A landscape with many valleys, sampled at points; each row gives a point and its height.
A ball rolls from a point to whichever of its 2 nearest points has the largest drop for the distance, and stops where none of them is lower. Distance is the straight distance between rows; heights are no part of it.
maf: [ 82 127 175 139 112  93 113 169 105  84 157 105 103 141 195 110 129 138
 202 130 119 170 118 107 125  96 156 143  36  83 133 121 130 140 107 108
 118 143 100  92 141 134 157 102 169  97 166 165 128 140 138 116 142]  h=516
vaz: [128 103 140 118 199 126 121 135 185 152  76 196 124 140 174 145 125 137
  67 120 145 108 151 161 138 163 118 111 138 150  83 120 101 155 145 171
 131 169 118  83 103  97 170  81 112 152 122 122  95 106  92 135 130]  h=664
zalo: [ 40 138 152 129  84  70 137 140 101 135 114 105 139 106 114 161 106 156
 121  93 160  97 144 159 113 148 165 195 140 137  77 126 132 107 136  80
 166 101 124 109 164  76 124  71 148  97 161  95 154 107 114 146 180]  h=291
Vuvib: [ 94  75 117 104 189  94  84 117 113 104 168 144 104 162 150 117 188 139
 176 154  79 102 144 151 163  40  80 172  78 141 107 142  37 143 152 140
 145 143 124  86 119 128 183 119 131 169 105  67  93 124 127  97 120]  h=566
dufo: [113 125 163  80 156 187 142 117 130 124 135 184 133 157 163 142 100 120
 139  82  88 151 136 125 130 145 122 149  92  97 119 163 156  85  93  85
 121 149 145 133 148  36  94 165 102 133 157 132 114 152 180 137 173]  h=689
kadet: [ 99 124 168  61 137 131 113 144 158 120 130 171 136 173 140  87 107 159
 156  66 112 146 128 139 141 116 139 151  90  97 108 144 124 100 132  81
 162 120 161 151 123  61 105 147  74 107 195 112 131 136 165 106 160]  h=665
Boviv: [184 171 101 137  92 134 149 132 158 154 149 113 194 127 193 161  94 170
  83 137 160  85 114 121 144  76 143  62 134 140 173 117 155 154 163 170
 110  73 134 136 124 186 131 133 183 169 150 171 139 135 126 130 116]  h=472
kuru: [152 132  80 127  82  91 132 153  35 104 172 106 142  89 159  95 111 125
 136 189 138 174 133 112 102  85 167 140 135 155 118 181 105 137 126 111
 120 125 102  62 145 152 127 149 174 160 155  94 115 111 127 155 108]  h=792
gavi: [109 117  78 106 120 139 118 117  58  99 182 138 133  82 120 110 126 116
 117 130 141 146 168 121 118  91 155 147 137 125 132 107 108 102 125 130
 131  93 139 110 137 157 118 153  69 131 143 100  88 128 152 150 105]  h=613
Sez: [118 125 144 134  71 106 157  92 114 118 145 125 122 103 198  81 113  61
  93 125 161 215 148 114 161 205  92 118 129 112 122 143 166  88 110 130
 116 140 137 148  94 130 129 152 104 116 163 236 104 145 131 152 162]  h=850
keli: [137 133 185 171 182 182 128 126 108 106 116 140 142 130 115 117 169 107
  90 130 122 182 148 103  86 148 127 136 100  85 134 148 148 106  92 110
 123 153 143  96 151  79  84 104 139 104 143 138 174  83 148 206 123]  h=573
Fet: [ 97 130 194 109  84  89 146 122 131 114  98  91 129 149 103 112 166  68
 152 160 160 143 161 193 159 145  86 122 108 136 138 114 145 105 145 104
 109 148 145 182 126 141 142  96 132 124  87 181 140 141 143 100 178]  h=434
gisug: [ 92 133 132  95 152 122 148 161 102 149 181 165 136 137  72 158  87 141
 150  88 125  50  93 103 115 145 168  98 136 132 100 117 128  95 119  71
 118 134 177 163 131  95 143 109  76 145 161 109 112 134 160 137 171]  h=289
dev: [178 131  47  81 139 216  31 130 115 164 116  98 100  64 129 118  99 152
  79 116 102 176 143 112 149 129 147 108  72 125 178 129 109 193 168 119
 175  89 119  99  51 148 112 132 107 114 123  73  96 143  95 121 127]  h=371
med: [108  96  87 157  57 121 109  96  72  90 112  89 100  76 143 103 154  91
 120 169 124 193 167 142 155 120 134 160 127 134 142 165 124 148 183 108
 119 118  76  79  93 131 112 113 152 113 104 127 110  98 117 139 142]  h=878
rin: [129 129 115 111  52 120 134 143 129 147 120 129 162 105  96 104 100  93
  53 122 172  89 138 110  98 152 179 143 146 133 130  72 152 100 160 106
 138 119 122 105 115 128 110 113  95 149 160 154 104 129  85 143  98]  h=530
dakez: [168 115  69 101 116 154  82 134 159 135  90  99  83 102 128 142  77 194
 126  92 135 196  82 128 130 125 145 137 146 112 151 141 138 235 140 122
 170  81 126 163  97 119 106 153 102 111 176  81 139 130 142 108 160]  h=262
pusur: [126  99  76 100 137 133 120 120 122 127 164 122 126 119  79 154 134  98
 132 147 130  98 173 108  87  88 106 118  67 140 160 102  96 159 150 129
 135 152 140  85 135 218 147 123 142 160  64  93 112 180 118  98 121]  h=449
Rugid: [155 155 155 157 133 143 150  87 130 125  65  69 138 127 128 123 159  87
 121 121 158 174 134 134 124 152 143 147 115 137 141 111 185 109 178 133
  84 132 129 112  84  77 119 116 139 120 106 124 170  35 123 145 113]  h=413
mezug: [139 159 108 164 103  79  70 186 117 165 116  85 113  73 171 129 115 109
 122 109 131 130 107 142 157 173 151 125 181 142 103 145  91 184 166 132
 186 106  94 139 126 156 146 116 171 101 130  73 144 104 101 155 134]  h=469
gul: [186 131 102 156 134 118  89 150 177 133 100 125 102 100 137 115 132 177
  92 121  98 174  70 119 132 113 139 120 177 128 155 161 117 193 180 133
 177  85 141 180 123 140 126 154 118 169 156 103 118 106 136 117 141]  h=319
Ged: [127 156 132  64 114 147 153 116 153 161 122 101 197 142 150 105 116 129
 104 133 175  95 145 164 106 109 114  81 126 174 128  70 137 142 164 167
  98 128 104 152  52 161 154 145 143 120 111 162 120 146  69 139 127]  h=177
Sefas: [ 98 134 114 135 102 135 142 145 131 143  59 127 158 115 127 181  89 180
  95 108 168 109 172 108 110 109 121  90 132 125 160  66 160 190 142 187
 167  89 138 112 143 146  88  68 125 121 111 103 162 158 105 152 125]  h=315
peses: [ 52  92 150 107 122 101 143 110  96 136 119 162 106 108 119  93 117 122
 120 136 196  93 155 145 126 165 135 171 145 119  64 156 137 117 100  52
 170 127 144 101 184  79 147  74 125  92 119  92 157 121 134 177 155]  h=361
ruva: [188 135 104 185  97 116 153 156 119 125 144 140 144 119  99 170 118 131
  90 201 125 129 126  84  71 112 146 113 144 139 158 129 114 191 164 139
 108 111 163  91 151 201  99 133 152 193 110 152 118 142 100 106 109]  h=728
Soze: [133 131 141 109 132 143 147 145  96  82 124 144 158 170 142 142 139 174
 159 168 105 167 124 169  94  82  68 129 129 127 152 147 121 154 107 123
  88 130 129 175 151 133 105 138 145 176 112 141 126 125 161 144 150]  h=761
maduz: [103 131 138 148 115  84 159 105 133 126 211 123 148 127 146  85 137 105
 162  82 134 146 114 119 152 155  83 144 168 113  89 130 124  17 104 109
 125 115 123 129 110 111 117 189  80 129 193 147  93 130 158 140 128]  h=747
vef: [ 91 155 228  99 128 104 125 138 129  65 150  99 131 180 142 127 142  98
 188 111 112 151 101 132 105 101 141 126  51  79 157  95 128 121 123 101
  87 164 135 114 191 120 172 134 182 135 157 179 133 145 126 113 151]  h=424
Tol: [160 168 148 149 136 159 128 195 183 177  91 118 133 126 126 135 124 172
 117 150 121  80  76 107 110 110 137 121 151 135 107 119 154 127 119 161
 139 150 118 141  90 118 104 119 103 138 126 105 129  77 103 123 109]  h=580
dofa: [168 189 131 126 126 170 104 156 168 187 114  82 132 114 137 126 128 153
 117  94 127 114 135 123 126 111 149 159 134 111 111 124 110 158 166 138
 149 107 107 153  90 112  92 129 115 134 120  59 171 114 101 104 122]  h=555
dele: [ 60 129 200 152 115  74 135 178 100  97 137 109 104 156 210 111 119 120
 182 161 127 103 128 143 163 131 161 108  84  91 100 124 116 119 103  99
 158 135 100  88 186 145 195  90 203  94 130 146 173 127 107 150 140]  h=603
zefi: [ 96 166 172  77 123 112 115 216 128 151 102 146 131 143  82 141 111 115
 122  98 111  61 139 123  89 156 190  99  78 142 107 114 139 133 135  87
 149 153 172 181 130  85 139  85 114 135 140 133 115 132 127 137 164]  h=205
savo: [119 132 177 177 124 134 157 109  96 140  66  79 109  69 106 137 149 112
 112 108 120 160 117 108 134 171 181 142 114  97 135 122 185  61 137 136
 118 158 120  87 148 101 104 139 159  64 123 137 157  31 138 154 135]  h=461
gupel: [138 161 148 112 126 116 142 134 146 144 129 127 127 109 163  88 125 161
 176  81 106 179 133 159 143 129 150 137 118  87 120 144  93 114  87 107
 195 109 120 153  96  85  82 170  79 108 186  61 154 136 137 112 123]  h=636
gamo: [186 165  79 141 163 184  90  89 131 131 191  78 127 129 127  90 139 134
 101 101 128 135 133  87 147  74 133 144 106 104 163 125 109 128 148  85
 109 123 129 113  79 110 120 160  75 143 153 102 165 127 115 113  85]  h=666
Nim: [124 133 163  97 146 166 164 117 132 107 155 141 137 185 173 158 106 136
 152 176  99 141  84 147 124 127 111  89  87 138 159 126 149 104  90 168
  73 173 145 170 113 153 168 156 172 114 100 209  74 142 155 118 133]  h=581
Romas: [123  93  64 117 126 112 145  93 118 154 145 106 134 105  74 152 150 122
 121 131 159  65 128 146 141  96 125  97 125 172 155 113  98 128 161 153
 125 136 146 114 136 200 128 142 147 120  40 116 122 141 113 105 107]  h=390
Ril: [ 89  96 108 102  55 124 107 111 100  86 141 135 112  99  91 101 120 111
 102 165 120 124 164 115 122 102 131 168 114 122 148 109 131 109 179 106
 119 108 119  90 123 160 107 122  80 155 158 137 105 134 104 134 110]  h=574
Ferom: [ 86  72 117 105 169 101  81 113 133 127 149 114 112 129 115 164 146 144
 154 155 102 105 175 133 145  52 106 158  42 123 160 126  79 166 196 117
 128 121 143  89 134 160 178  95 161 161  81  71 128 139 124  80 149]  h=517
pulir: [183 143 126 191  93 174  99 157 183 144 122 107 169 123 176 113 130 165
  90 173 133 102  92  91 167 111 109  82 163 142 162 129 171 160 166 125
 149  89 145 142  99 185 123 117 130 170 148 177 134 130 117 105 102]  h=515
Teb: [128 125 149 151 153 119 130 167  98 110 116 133 117 134 190 111 119 117
 133 154 120 122 134 109 148 153 136 122 127  93 120 139 109 126  94 123
 165 122 106 108 152 141 174  91 147 116 140 136 179 131 139 169 112]  h=650
zupo: [120  66 119  92 144 187 137 101 126 143 111 168  92 163 125 137 145 104
 123 152 139 133 138 121 167 143 107 153 100  60 140 144 146  91  69  90
 145 163 141 138 157 110 107 129  82  88  65 122 201 156 164 106 123]  h=496
sud: [107 147  89 125  60 131 141 155 121 161  57 126 146 101 112 183  66 158
  68 145 171  81 166 142 113 144 154 124 164 134 134 123 137 174 131 113
 160 112 131  79 146 131 107  57 171  98  69  99 156 163 103 143 117]  h=234
nel: [137 152 140 154 164 143 168 176 157 203  91 149 107 118 112 119 141 129
 119 150 160 117 131 103 108 165  77 131 178 157 108 120 140 148 120 188
 138 138 151 162  83 109 101 110  55 153  73  76 118 102 113 107 121]  h=599
keni: [149 145 117 170  98 165 128 112 157 160  97  83 125 113 143 181 104 180
 153  72 144 141 107 118 127 135 165 144 130 134 150 129 158 176 117 158
  98 119 113 123 141 136  92 114 179  92 162 112 203 140 100  92 142]  h=379
nud: [ 75 102 116 144 118  88 122 140 128 143 143 131  93 126 136  80 128 114
 165 147 182 111 131 125 154 144 101 183 139  83  81 132 119 112 131  75
 170 119 127 108 151  93 146  91  81 120 133  69 153 131 141  95 128]  h=414
ranul: [119 142 114  54 151 176 114 132 129 106  92 150 159 143 150 121 144 114
  95 142 117 146 169 164 107  86  71 119  93 146 161 113 125 153 142 172
 132 165 131 169 120 113 172 117 100 162  89 153  89 132 131 136  95]  h=875
zeku: [ 93 106  97 125 157 171 107 116 141  67 134 135 144 160  85 102 173 132
 179 142 120 116 160 104  90 103  50 115  94 142 127 109 125 111  89 154
 112 149 109 158 154 134  78 114  86 116 108 145 121 177 101 120  88]  h=802
lim: [119  85 106 134 152 135 118  90 126  95 138 142 130 151  93  66 163 113
 164 111 161 135 131 144 113 121  33 105 163 128 120 121 116  85  89 140
 103 145  99 155 125 110  98 162  98 104 144 154 118 115 141 148  66]  h=818
panu: [160 137 131 153 189 129 134 124 175 174 100 165 126 151 155 163 126 130
  64 132 145  48 146 126 147 138 116 124 132 187 103  93 136 165 154 204
 117 121 122 128  92 150 127 114 117 163  91 141  89 129  59  89 141]  h=644
redof: [ 87 110 135 159 121 123 153 148  99 122 173 157 139 183  86 129 120 126
 149 127 139  37  89 108 127 152 139  82 160 121 106 123 133  56 111  79
 114 115 176 149 131 127 144  93 126 134 141 158 130 133 123 135 114]  h=349
Bega: [149 104 143 132 126 174 144 106  99 157 121 121  90  98 101 132 152 143
 107 138 119 164 121 116 140 156 145 147 125  74 166 156 149 102  60 112
 125 137 139 149 150 122  74 168  78  84  92  93 207  84 172 144 145]  h=539
liri: [149 105 142 146 175 124 151 118 119 119 112 175 104 106 144 129 122 140
 130 122 103 143  97 110 101 136 169 143 128 119 115 161 134 132 124 135
 110 149 143  73 141  83 159 136 108 151 161 104 121  73 143 154 142]  h=576
karu: [128 126  97  36 149 180 111  97 144 123  90 134 142 126 124 105 133 138
 127 148  97 151 109 180 107  76 113 113 115 173 141 118 110 111 110 186
 135 168  74 140 110 126 139 172 136 107 126 136  79 101 127 151  77]  h=853
bug: [136 124 172 119 153 172 112 110 146 125 129 144 125 167  86 169 149 149
 128 105  91  88  99 130 140 150 139  79 103 172 155 122 139 125 101 173
  80 144 131 168 128 147 135 137 171 115 115 180  90 144 121 124 145]  h=626
fekom: [ 80 146 129 112 127 174 108 142  99  54 132 132 151 189  98 110 170 146
 175 163 112 109 150 160  63  74  74 123 119 157 122 139 113 124 124 116
  86 140 128 152 136 105  84  85 134 138 106 154 119 126 138 144 104]  h=783
zupub: [157 173 124 101  85 113 115 158 170 188 103  94 162 141 173 135  64 149
  76 113 144  89  88 141 162 113 187  55 149 151 146 104 112 167 131 139
 145 106 121 178  94 157 165 126 198 129 137 186 148 158 115 126 137]  h=395
pufot: [ 98  84 169 155 163 114 122 139 145  82  91 164 101 183 117 128 158 120
 148 173 108 132 124 140 111 138  78 122 107 134 106 130 131 125 115 150
 134 138 126 145 132 120 146  66 114 141  90 151 131 104 128 131 126]  h=642
kefu: [160 124 183 151 213 161 154 108  94 124 105 153 113 142 128 130 161 115
 137 141 107 138 130 117 119 179 141 134 107 129 108 152 146  83  91 150
  92 164 125 105 140  63 120 128 141 126 105 138 126  40 147 171 120]  h=541
Dolu: [133 151 104 156 119  93 112 104 102  78  94  96 121 105  88 163 139 138
 127 131 107 129 160 139  95 107 139 139 128 141 159 101 104 177 160 141
  80  95 118 105 171 159 107 114 187 133 130 118 110 125 109 128 145]  h=660
Meze: [125 138 167 151  91 125 151 115 143 110  54  86 146 136 174 192 115 217
 154 108 112 175 144 163 142  96 150 159 122 145 162 146 149 169  98 130
 105 118 146 109 150 139  92 107 206 108 139 108 167 144  91 145 156]  h=297
mut: [ 88 112 195  84  68  56 167 138 114 144 114 127  94 138 119  84 168  54
 142 167 129 130 107 163 167 165 132 140  96 132 102 135 119  60 105  73
 129 163 124 157 162 140 161 129 157 119  90 137 142 102 163 131 192]  h=511
Rofe: [ 85 146 133 160  90  93 160 138 108 112  91  71 180 117 140 152 100 182
 136  73 135 133 175 150 123  85 143 170 177 108 134 135 141 133 133 102
 129  93 140 105 167 121 108  90 180 119 159  81 194 127 126 152 161]  h=195
ved: [153 125 117 181 116 130 107 152 157 100 156 133 150 145  95 149  81 192
 134 143  92 112 102  97 149 109 129 115 179 122 148 139 126 139  92 128
 160  72 148 118 116 121  95 117 119  98 158 102 158 164 125 116  86]  h=572
Tipo: [183 136 124 185 117  81 101 183 141 109 114 121 127  66 155 116 141 147
  80 155 103 119 122 100 138 118 124 116 182 155 112 144  62 147 193 145
 225 110  97 117 139 174 138 128 174 154 126  78 136 120 112 152  87]  h=412
tuzu: [153 125 107 158 190 162 120 115 161 162  72 161 103 103 122 162 158 139
 109 154 134 116 141 148 131 124  70 136 155 188  90 128 136 170 126 184
  89 143  98 141 113 114  89 121 102 142  74 114 103  95 103 100 117]  h=620
pebiz: [109 104 123  89 115 131 150  92  97 110 204 142 115 149 184 103 121  61
 123 133 150 181 126 135 158 149  80 119  80 116 128 140 166  66 114 115
  91 164 115 107  98 117 182 151 135 105 120 210  72 154 154 155 135]  h=806
Zigo: [100 116  78 135 132 100 183 110  95 145 200 169 178 124 135 147 110 134
 108  97 172  92 155 137 151 137 119 132 199 137 102 136 118 113 103 163
  87  80 135 128 126 129 122 167  93 147 144 131 105 174 146 127 140]  h=497
nol: [136 125 127 146 170 146 154  81 129 160 129 136 119 132 191 127 143 151
 161  84 127 148 139 151 163 140 139 147 132  66 122 144 104 107  72 131
 152 124 107 109 134  86 126 185 100  81 132  70 200 142 158 125 119]  h=601
zul: [140 133  79 204 124 188 104 137 176 130 183 106 160 129 149 145  85 193
 112 131 109 147  79  90 163 102 121  78 159 124 160 144 160 122 118 120
 157  44 145 157  93 181 107 139 137 125 153 157 151 151 148 108  99]  h=543
buto: [117 104  95 132  62 100 154 120 105 164 107 135 142 100  88 190 110 123
  73 159 169  46 155 136 138 128 168 132 158 126 166 131 108 125 155 114
 154 150 160  89 144 177 141 103 149 103  69 110 140 135  96 122 142]  h=320
Kuni: [130 140  96 150 126 149 116 129 149 177 117 110 156 115 136 158  96 130
 127  74 161 109 152  90 124 133 133 110 168 123 120  90 169 190 113 169
 120 100 109 137 137 124 100 127 131  79 149 118 170 185 105 123 124]  h=388
mogi: [156 119 131 115  89 132 134  89 165 104 165 122 145 132 111 128 118 139
 127 110 117 114 136  90 137 101 147 181 114 123 135 134 129 101 160  99
 127 131 123 109 127 147  98 161 112 146 172 148 107 147  90 123  97]  h=611
Bakit: [119 119 147  82 174 145 149  95 110  97 133 202 133 155 124 173 109 162
 123  68 104 162  92 169 126 139  98 115 122 149 136 137 176 113 111 125
  95 141 183 181 118  63 110 168 100 127 145 143  97 131 181 129 173]  h=711
Luvod: [131 113 103 151 175 123 102 135 121  98 169 142 108 155 111 146 148 127
 151 148  79  84 120 132 163  98 147 147 112 148 108 131  64 111 154 144
 101 133 103  79 106 152 156 113 173 156 121  84  53 127  98  82 115]  h=610
Lega: [129 142 125 109 117 156 136 126 142 162 119  90 133 144 109 111 136  91
 121  92 169  97 121 137 114 133 130  74 128 149 153  80 179 112 151 149
 113 140 133 145 120 124 162 119 105  93 102 169 123 128 115 146 107]  h=293
koz: [133 180 166  94 159 178 122 133 146 130 108 114 149 153 157  65 146 114
 136 117 138 173 182 129  89  79  67 147  75  98 152  94 138 138 153 152
 127 188 125 170  86  77 137 103  73 158 105 144 146 142 129 134 111]  h=897
Gelem: [133 148 154  55 104 182 142 118 152 114 173 147 115 171 135 122  87 110
 170 122 108 178  68 124 103 105 109 105  97 100 181 140 207 110 108 106
  98 189 144 169 143 109 190 145 154 102  95 206 106 184 171 102 141]  h=514
Zun: [122 122 143 124 228 115 132 125 132 132 126 173 109 118 148 122 157  97
 145  98 127 147 153 142  46 150 122 160 131 109  86 107  94 101  94 137
 120 161 138  61 162  63 151 123  86 145 144  95 108 116 131 171  94]  h=609
vaka: [122 131 130 128 169 118  71 108 193  88 170 142 105 129 147 134 140 163
 181 114  69 130 117 129 166 114 133 183 102  78 106 147  92 130  94  82
 149 112 136 101  88  96  89 174  56 142 202  29 141 132  97  88 126]  h=683
Gamim: [154 115  99 175  98 120  95 128 117  75 141 107 167 144  65 159 120 185
 123 130  73 110  97 117 148 143 145 138 175 167 107 143 108 137 102 116
 123  64 127 137 146 145  50 114 171 128 179 121 124 141 145 100 122]  h=598
diga: [126 128  51  75 120 203  62 110 120 141 135  80 101  68  83 139  81 131
 125  64 121 130 125  99 138 114 169 113 105 140 161 111 131 178 156 121
 173  76 110 146 102 127 140 137 103  79 142  87 137 134 151 126 112]  h=277
vatab: [110 111 154 116 100  55 157 152  98 139  96 138  70 109 100 102 158  71
 155 207 147 115 139  98 133 162 146 186 123 121 113 126 108  88 153  88
 143 156 114 131 166 156 164 124  96 136  75 112 148 113 143 117 140]  h=510
zuvep: [125 143 171 116  74 123 130 120 159 123  96  95  88 148  68  91 151  68
 140 124 133 162 124 105 120 149  99  94  95 106 167 100 165 121 140  98
 142 169 162 199 149 127 128 124 128 111 112 180 131 150 170 112 164]  h=356
Popa: [113 108 191 139 125  58 192 127 114 125 160 153 156 125 130 106 127 117
 155 116 122 189 108 126 140 158 100 145 162 109 106 141 162  59  69 124
 127 129 123 155 161 123 118 202 133 121 175 157 102 113 174 158 148]  h=729
nozib: [109 128 107 124 121  75 146 182 147 156 153 146  96 149 111  84 118  83
 183 205 144 112 126  92 121 155 102 157 172 116  99 112  93 118 142  82
 176 145 117 161 147 140 142 103  78 169 115  98 132 150 131  79 120]  h=459
tutur: [168 127 119 182 136  81  81 167 127 109 154 108 102  78 126 140 145 142
  99 142  96 146 142 102 146 119 151 163 171 135 119 171  80 173 196 128
 163  78 130 149 118 142 121 137 122 181 153  58 118 110 132 113 125]  h=363
Guko: [132 171 158 105 136 113 181 120 104 114 123 143 150 139 138 132 148 160
 148  97 118 179 101 154  99 117 107 130 146 150 165 123 146 124 128 141
  72 136 158 186 149 100 144 155 125 139 117 165 122  97 149 168 174]  h=736
dapi: [119  47  99 122 146 172 133  82 103 118 172 165 140 183 125 114 140 137
 146 154 147  86 125 156 160 110 125 130 155  87 130 167 111  96  55  77
 142 130 154 113 127  83 123 146  98  84 111 103 156 134 154 136 120]  h=448
Kufe: [114 106  97  96 113 133 154 101 117 132 146 118  99 115 168 113 127  60
 160 140 149 180 121 134 160 166 104 132 108 149 118 133 149 128 104 146
  74 174  74 130 117 139 150 152 125 112  78 186 109 146 159 110 156]  h=756
lesa: [129 138 102 127  94  91 136 144 135 163 130 159 168  97 121 129  99 120
  42 110 184  47 159 103 153 140 160 125 170 122 112  97 128 131 179 154
 187  76 134 116 142 163 121 138 127 129 153 141 142 164 100 170  95]  h=492
lub: [176 122 126 115 129 124 181 124 169 134 146 169 130 182 116 133 122 120
 163 128 146  99  88 114 124 153  79  69 188 153 102 158 131 107  96 119
 138 157 145 182 180 120 135 151 117 140 110 155 136 180 159 118 125]  h=686
gutu: [151 131 117 172  97 101 145 139 101 110 136 127 111 159  92 185 112 134
 120 177  96 118 107 165  91 122 152 134 155 134 137 154  96 170 177 115
  94 118 126  88 143 167 138 112 192 183 112 144 104 104 106  93 153]  h=698
kosam: [126 108  96 131 164 121 105 170 149 124 147 137 133 137 144 151 109 148
 106 159 118  75 111 135 121 142 128  91 143 171 112  99  89 167 138 166
 112 113 125 105  87 168 163 118 151 172 113 134  73 147  95 124 116]  h=647
Nera: [100  99 139  93 177  98  78 148 143 115 118 157 103 173 135 111 152 146
 172 131 100 109 144 160 144  94 108 143  87 125  82 118 100 145 154 149
 166 139 121 158 144 115 200  87 121 145  97 111 112 130 128 117 138]  h=608
las: [140 109 118  97 127 168 148  86 128 108 144 121 148 131 107 104 170 120
 150 122 138 152 108 150 136  73  83  99 139 170 157 117 144  65 111 197
 114 141  96 160 104 173 135 178 116  92 122 151  85 123 137 159  86]  h=835
fulo: [128 136 156 147  90 142 172 102 152 143  86 116 168 102 121 129 106 109
  99 107 153 133 114 132 123 133 135 122 110 132 164 110 210  69 146 144
  94 155 116 127  97 132 115 120  99 119 124 184 145  80  92 124 107]  h=358
lide: [ 95 102 119 144 107 109 141 134 133 142  96 109  89 121 144 158 126  93
 155 144 143 144 132 149 107 197  58 106 126 162 112  98 139 164  85 154
  75 146  81 131 127 137 113 104 155 132  80 183 122 159 125 117 138]  h=707
roze: [ 75  99 134 150 128 111 126 152 124 101  86 151  95 148  96 127 162 114
 189 195 110 150 106 161  83 146  60 111 167 174  97 105 126 133 111 182
  97 139 104 141  97 178  98  91 133 124  71 179  87 124 139  91 127]  h=671
miril: [146 176 100  90 120 120 118 115 153 194 119  85 185 140 138 129 109 151
  90  74 171  67 121 185 150 122 146  82 131 184 121  96 103 171 170 183
 136 136 114 146  98 166 145 131 202 143 137 131  92 149  85 100 143]  h=296
bikuf: [178 158  95 153  83 105 123 130  81 113 180 111 135  69 116 133 128 120
 103 139 110 153 132  76 101  98 186 130 148 151 135 140 118 177 171 107
 117  88 116  93 130 186 116 152 147 180 154 128  90 143 114 148 132]  h=758
Lam: [111 142 180 150 151  86 145 137 102 136  86 109 128 105 108 108 164 111
 136 154 117 120 141 151  97 190 139 153 122 112  76 135 155  69  86 133
 103 160 107  87 170 111 140 106 181 105 138 124 133  33 150 176 132]  h=504
nenor: [193 132 103 154 150 188 117  73 180 110 171 119 161 122 132 112 131 160
  75 107  98 126 121  79 188  86 154 174 117 106 174 155 142  98 146 120
  96 139 113  86  74 157  89 181 106 134 172 125 134 124  96  78  82]  h=637
giten: [151 125 155 104 162 158 129  90 143 118 155 135 101 165 111 151 126 107
 164 123 106 157  80 100 105 140 106 110  78 101 162 140 165 134 141 126
  60 176 162 151 139 112 203 118 110 141 119 192 131 161 138  84 157]  h=430
Tipu: [164 107 181 126 162 105 164 106 141 116 135 191 118 178 115 100 158 106
 139 120 119 166  82 120 121 182 100 112 156 130  94 176 129  89  82 118
 108 158 113 183 163  88 131 192 144 123 145 165 111 129 164 140 135]  h=708
Nuz: [129 133 187 200 157 147 127 164 106 132  78 130 100 121 184 110 142 117
  96 141  95 175 166 117 143 192 131 138 140  73 123 148 167 117  79 112
 194 126 158  93 128  70 122  88 145 109 143 136 157  89 150 166 120]  h=607
Dola: [179 172 102 163 130 113 130 176 116 177  92  74 105  84 148 146 111 150
 145 125 146 131 124 117 118 112 151 149 154 139 134 138 112 179 170 151
 159 131 108 108 110 174 139 126 148 136  99  58 154 100 113  92 121]  h=519
bolob: [181 177  83 109 148 154 112 109 121 133 203 104 116  73 132 112 138 114
 121 102  97 175 141  78 106 107 183 145 116 108 141 132  84 112 131 135
 148  80 130  93  92 149 116 191  77 143 150  92  89 125 129 131  94]  h=646
rut: [143 126  70 116 124 165  77 146 134 155 132 144  78  84 152 175  68 188
 109  75 122 122 111 130 166 127 183 122 120 110 151 135 146 198 126 132
 186  70 156 146  94 137 146 120  99  93 143  84 144 177 134 104 147]  h=175
pum: [115 151 151  82 109 126 117 166 148 159  88 137 106 128  85  88 105  64
  80  81 129 129 133 125 120 183 152  98  98 114 114 103 162 114 165  89
 144 157 161 203 137  97 123 113  72 119 129 157 106 134 138 139 148]  h=280
zisus: [126 118  95 134  96 136 156  77  28 119 139  92 132 122 142 120 139 112
 120 147 126 190 153 172 113  88 165 149 103 148 150 150 110 147 139 117
  88 128 117  67 149 133 136 122 200 137 105 137 127  94 141 155 147]  h=836
vif: [145 154 138 149 113 118 126 126 142 128 144 123 145 180 105 153 125 124
 129 143 137  72  91 122 148 165 113  79 155 167 120 134 136 121  91 121
  71 133 134 172 142 154 102 134 167 141 105 201 144 166 137  96 140]  h=659
rurop: [132 162 108 127 128  95 155 139 102 193 158 171 184 103 121 149 112 113
  94  95 188  69 142 104 134 147 166 100 177 134  78 116 132 128 105 151
 161  89 149 176 140 115 107 150 104 115 158 126 136 167 146 154 137]  h=452
nizo: [126 108 149 140 211 120 125 175 158 140  87 199 135  94 171 113 120  93
  98 149 123 136 164 128  68 191  99 123 139 134  73 109 106 119  92 153
 154 150 137  73 120  96 142  97  71 168 165 149 112 125 117 165  96]  h=632
podi: [108 139 110 153 122 111  86 144  90  89 143 110 144  97  56 162 128 150
 151 133  82 108 167 114 108 119 134 137 130 170 121 120  88 151  99 141
 125  89 101 124 160 148  61 130 159 112 147  85 116 150 138 129  98]  h=624
Pufe: [157 142 131 112 146 113  58 135 157 118 118 145  89 125 148 117 120 152
 144  76  98 169 109 147 131 130 149 136 133 107 112 146  74 173 106  90
 172  98 138 125  97  84 134 164  78 144 217  49 129 106 134 114 122]  h=663
Gir: [116 109 111 147  64  52 137  94 120  99  61  97 119  85 122 108 179  68
 124 183 155 150 161 164 113 115 118 149 143 138 118 130 119 130 195 159
 114 123  82  74 131 160 135 104 182 126  97 147 106  94  90 127 106]  h=908
nasem: [118 167 178  88 120 100 121 103 143  84 205 106 108 170  98 127 136  73
 198 127  92 158  87 121 123 113 152 132  68 103 146 118 154 103 151 129
  72 166 149 119 140 150 218 120 145 143 118 179  75 155 126  88 179]  h=311
nez: [ 90  68 112 130 143 131 131  73 131 124 155 167 136 185  75 109 137 108
 129 126 150  35 133 140 169 158 129 134 137 129  98 148 119  71 114  82
 120 143 133 117 155  96 114 134 146  87 143 136 139 130 117 143 114]  h=402
Dopa: [158 103 123 177 163 133 150  60 120 135 139  94 136 102 131 109 170 118
 113 106 141 134 118 105 152 124 140 139 158  59 149 162 106 105  88 110
 145 117 150 124 169 104 110 195 106 100 118  76 223  81 151 152 105]  h=569

Where does a ball stop that starts at each point below?
zisus -> Ged
nel -> rut
Popa -> nasem

Call two points neighbours if one is among the 2 nearest of the other. Go from one point of each pair to the other, from neighbour to neighbour, staying as low as possible. Name the highest point that can't be avoided.
nasem, kefu -> Teb
rut, zefi -> kosam
Rofe, sud -> Kuni
zefi, kefu -> vaz
Rofe, zefi -> mut
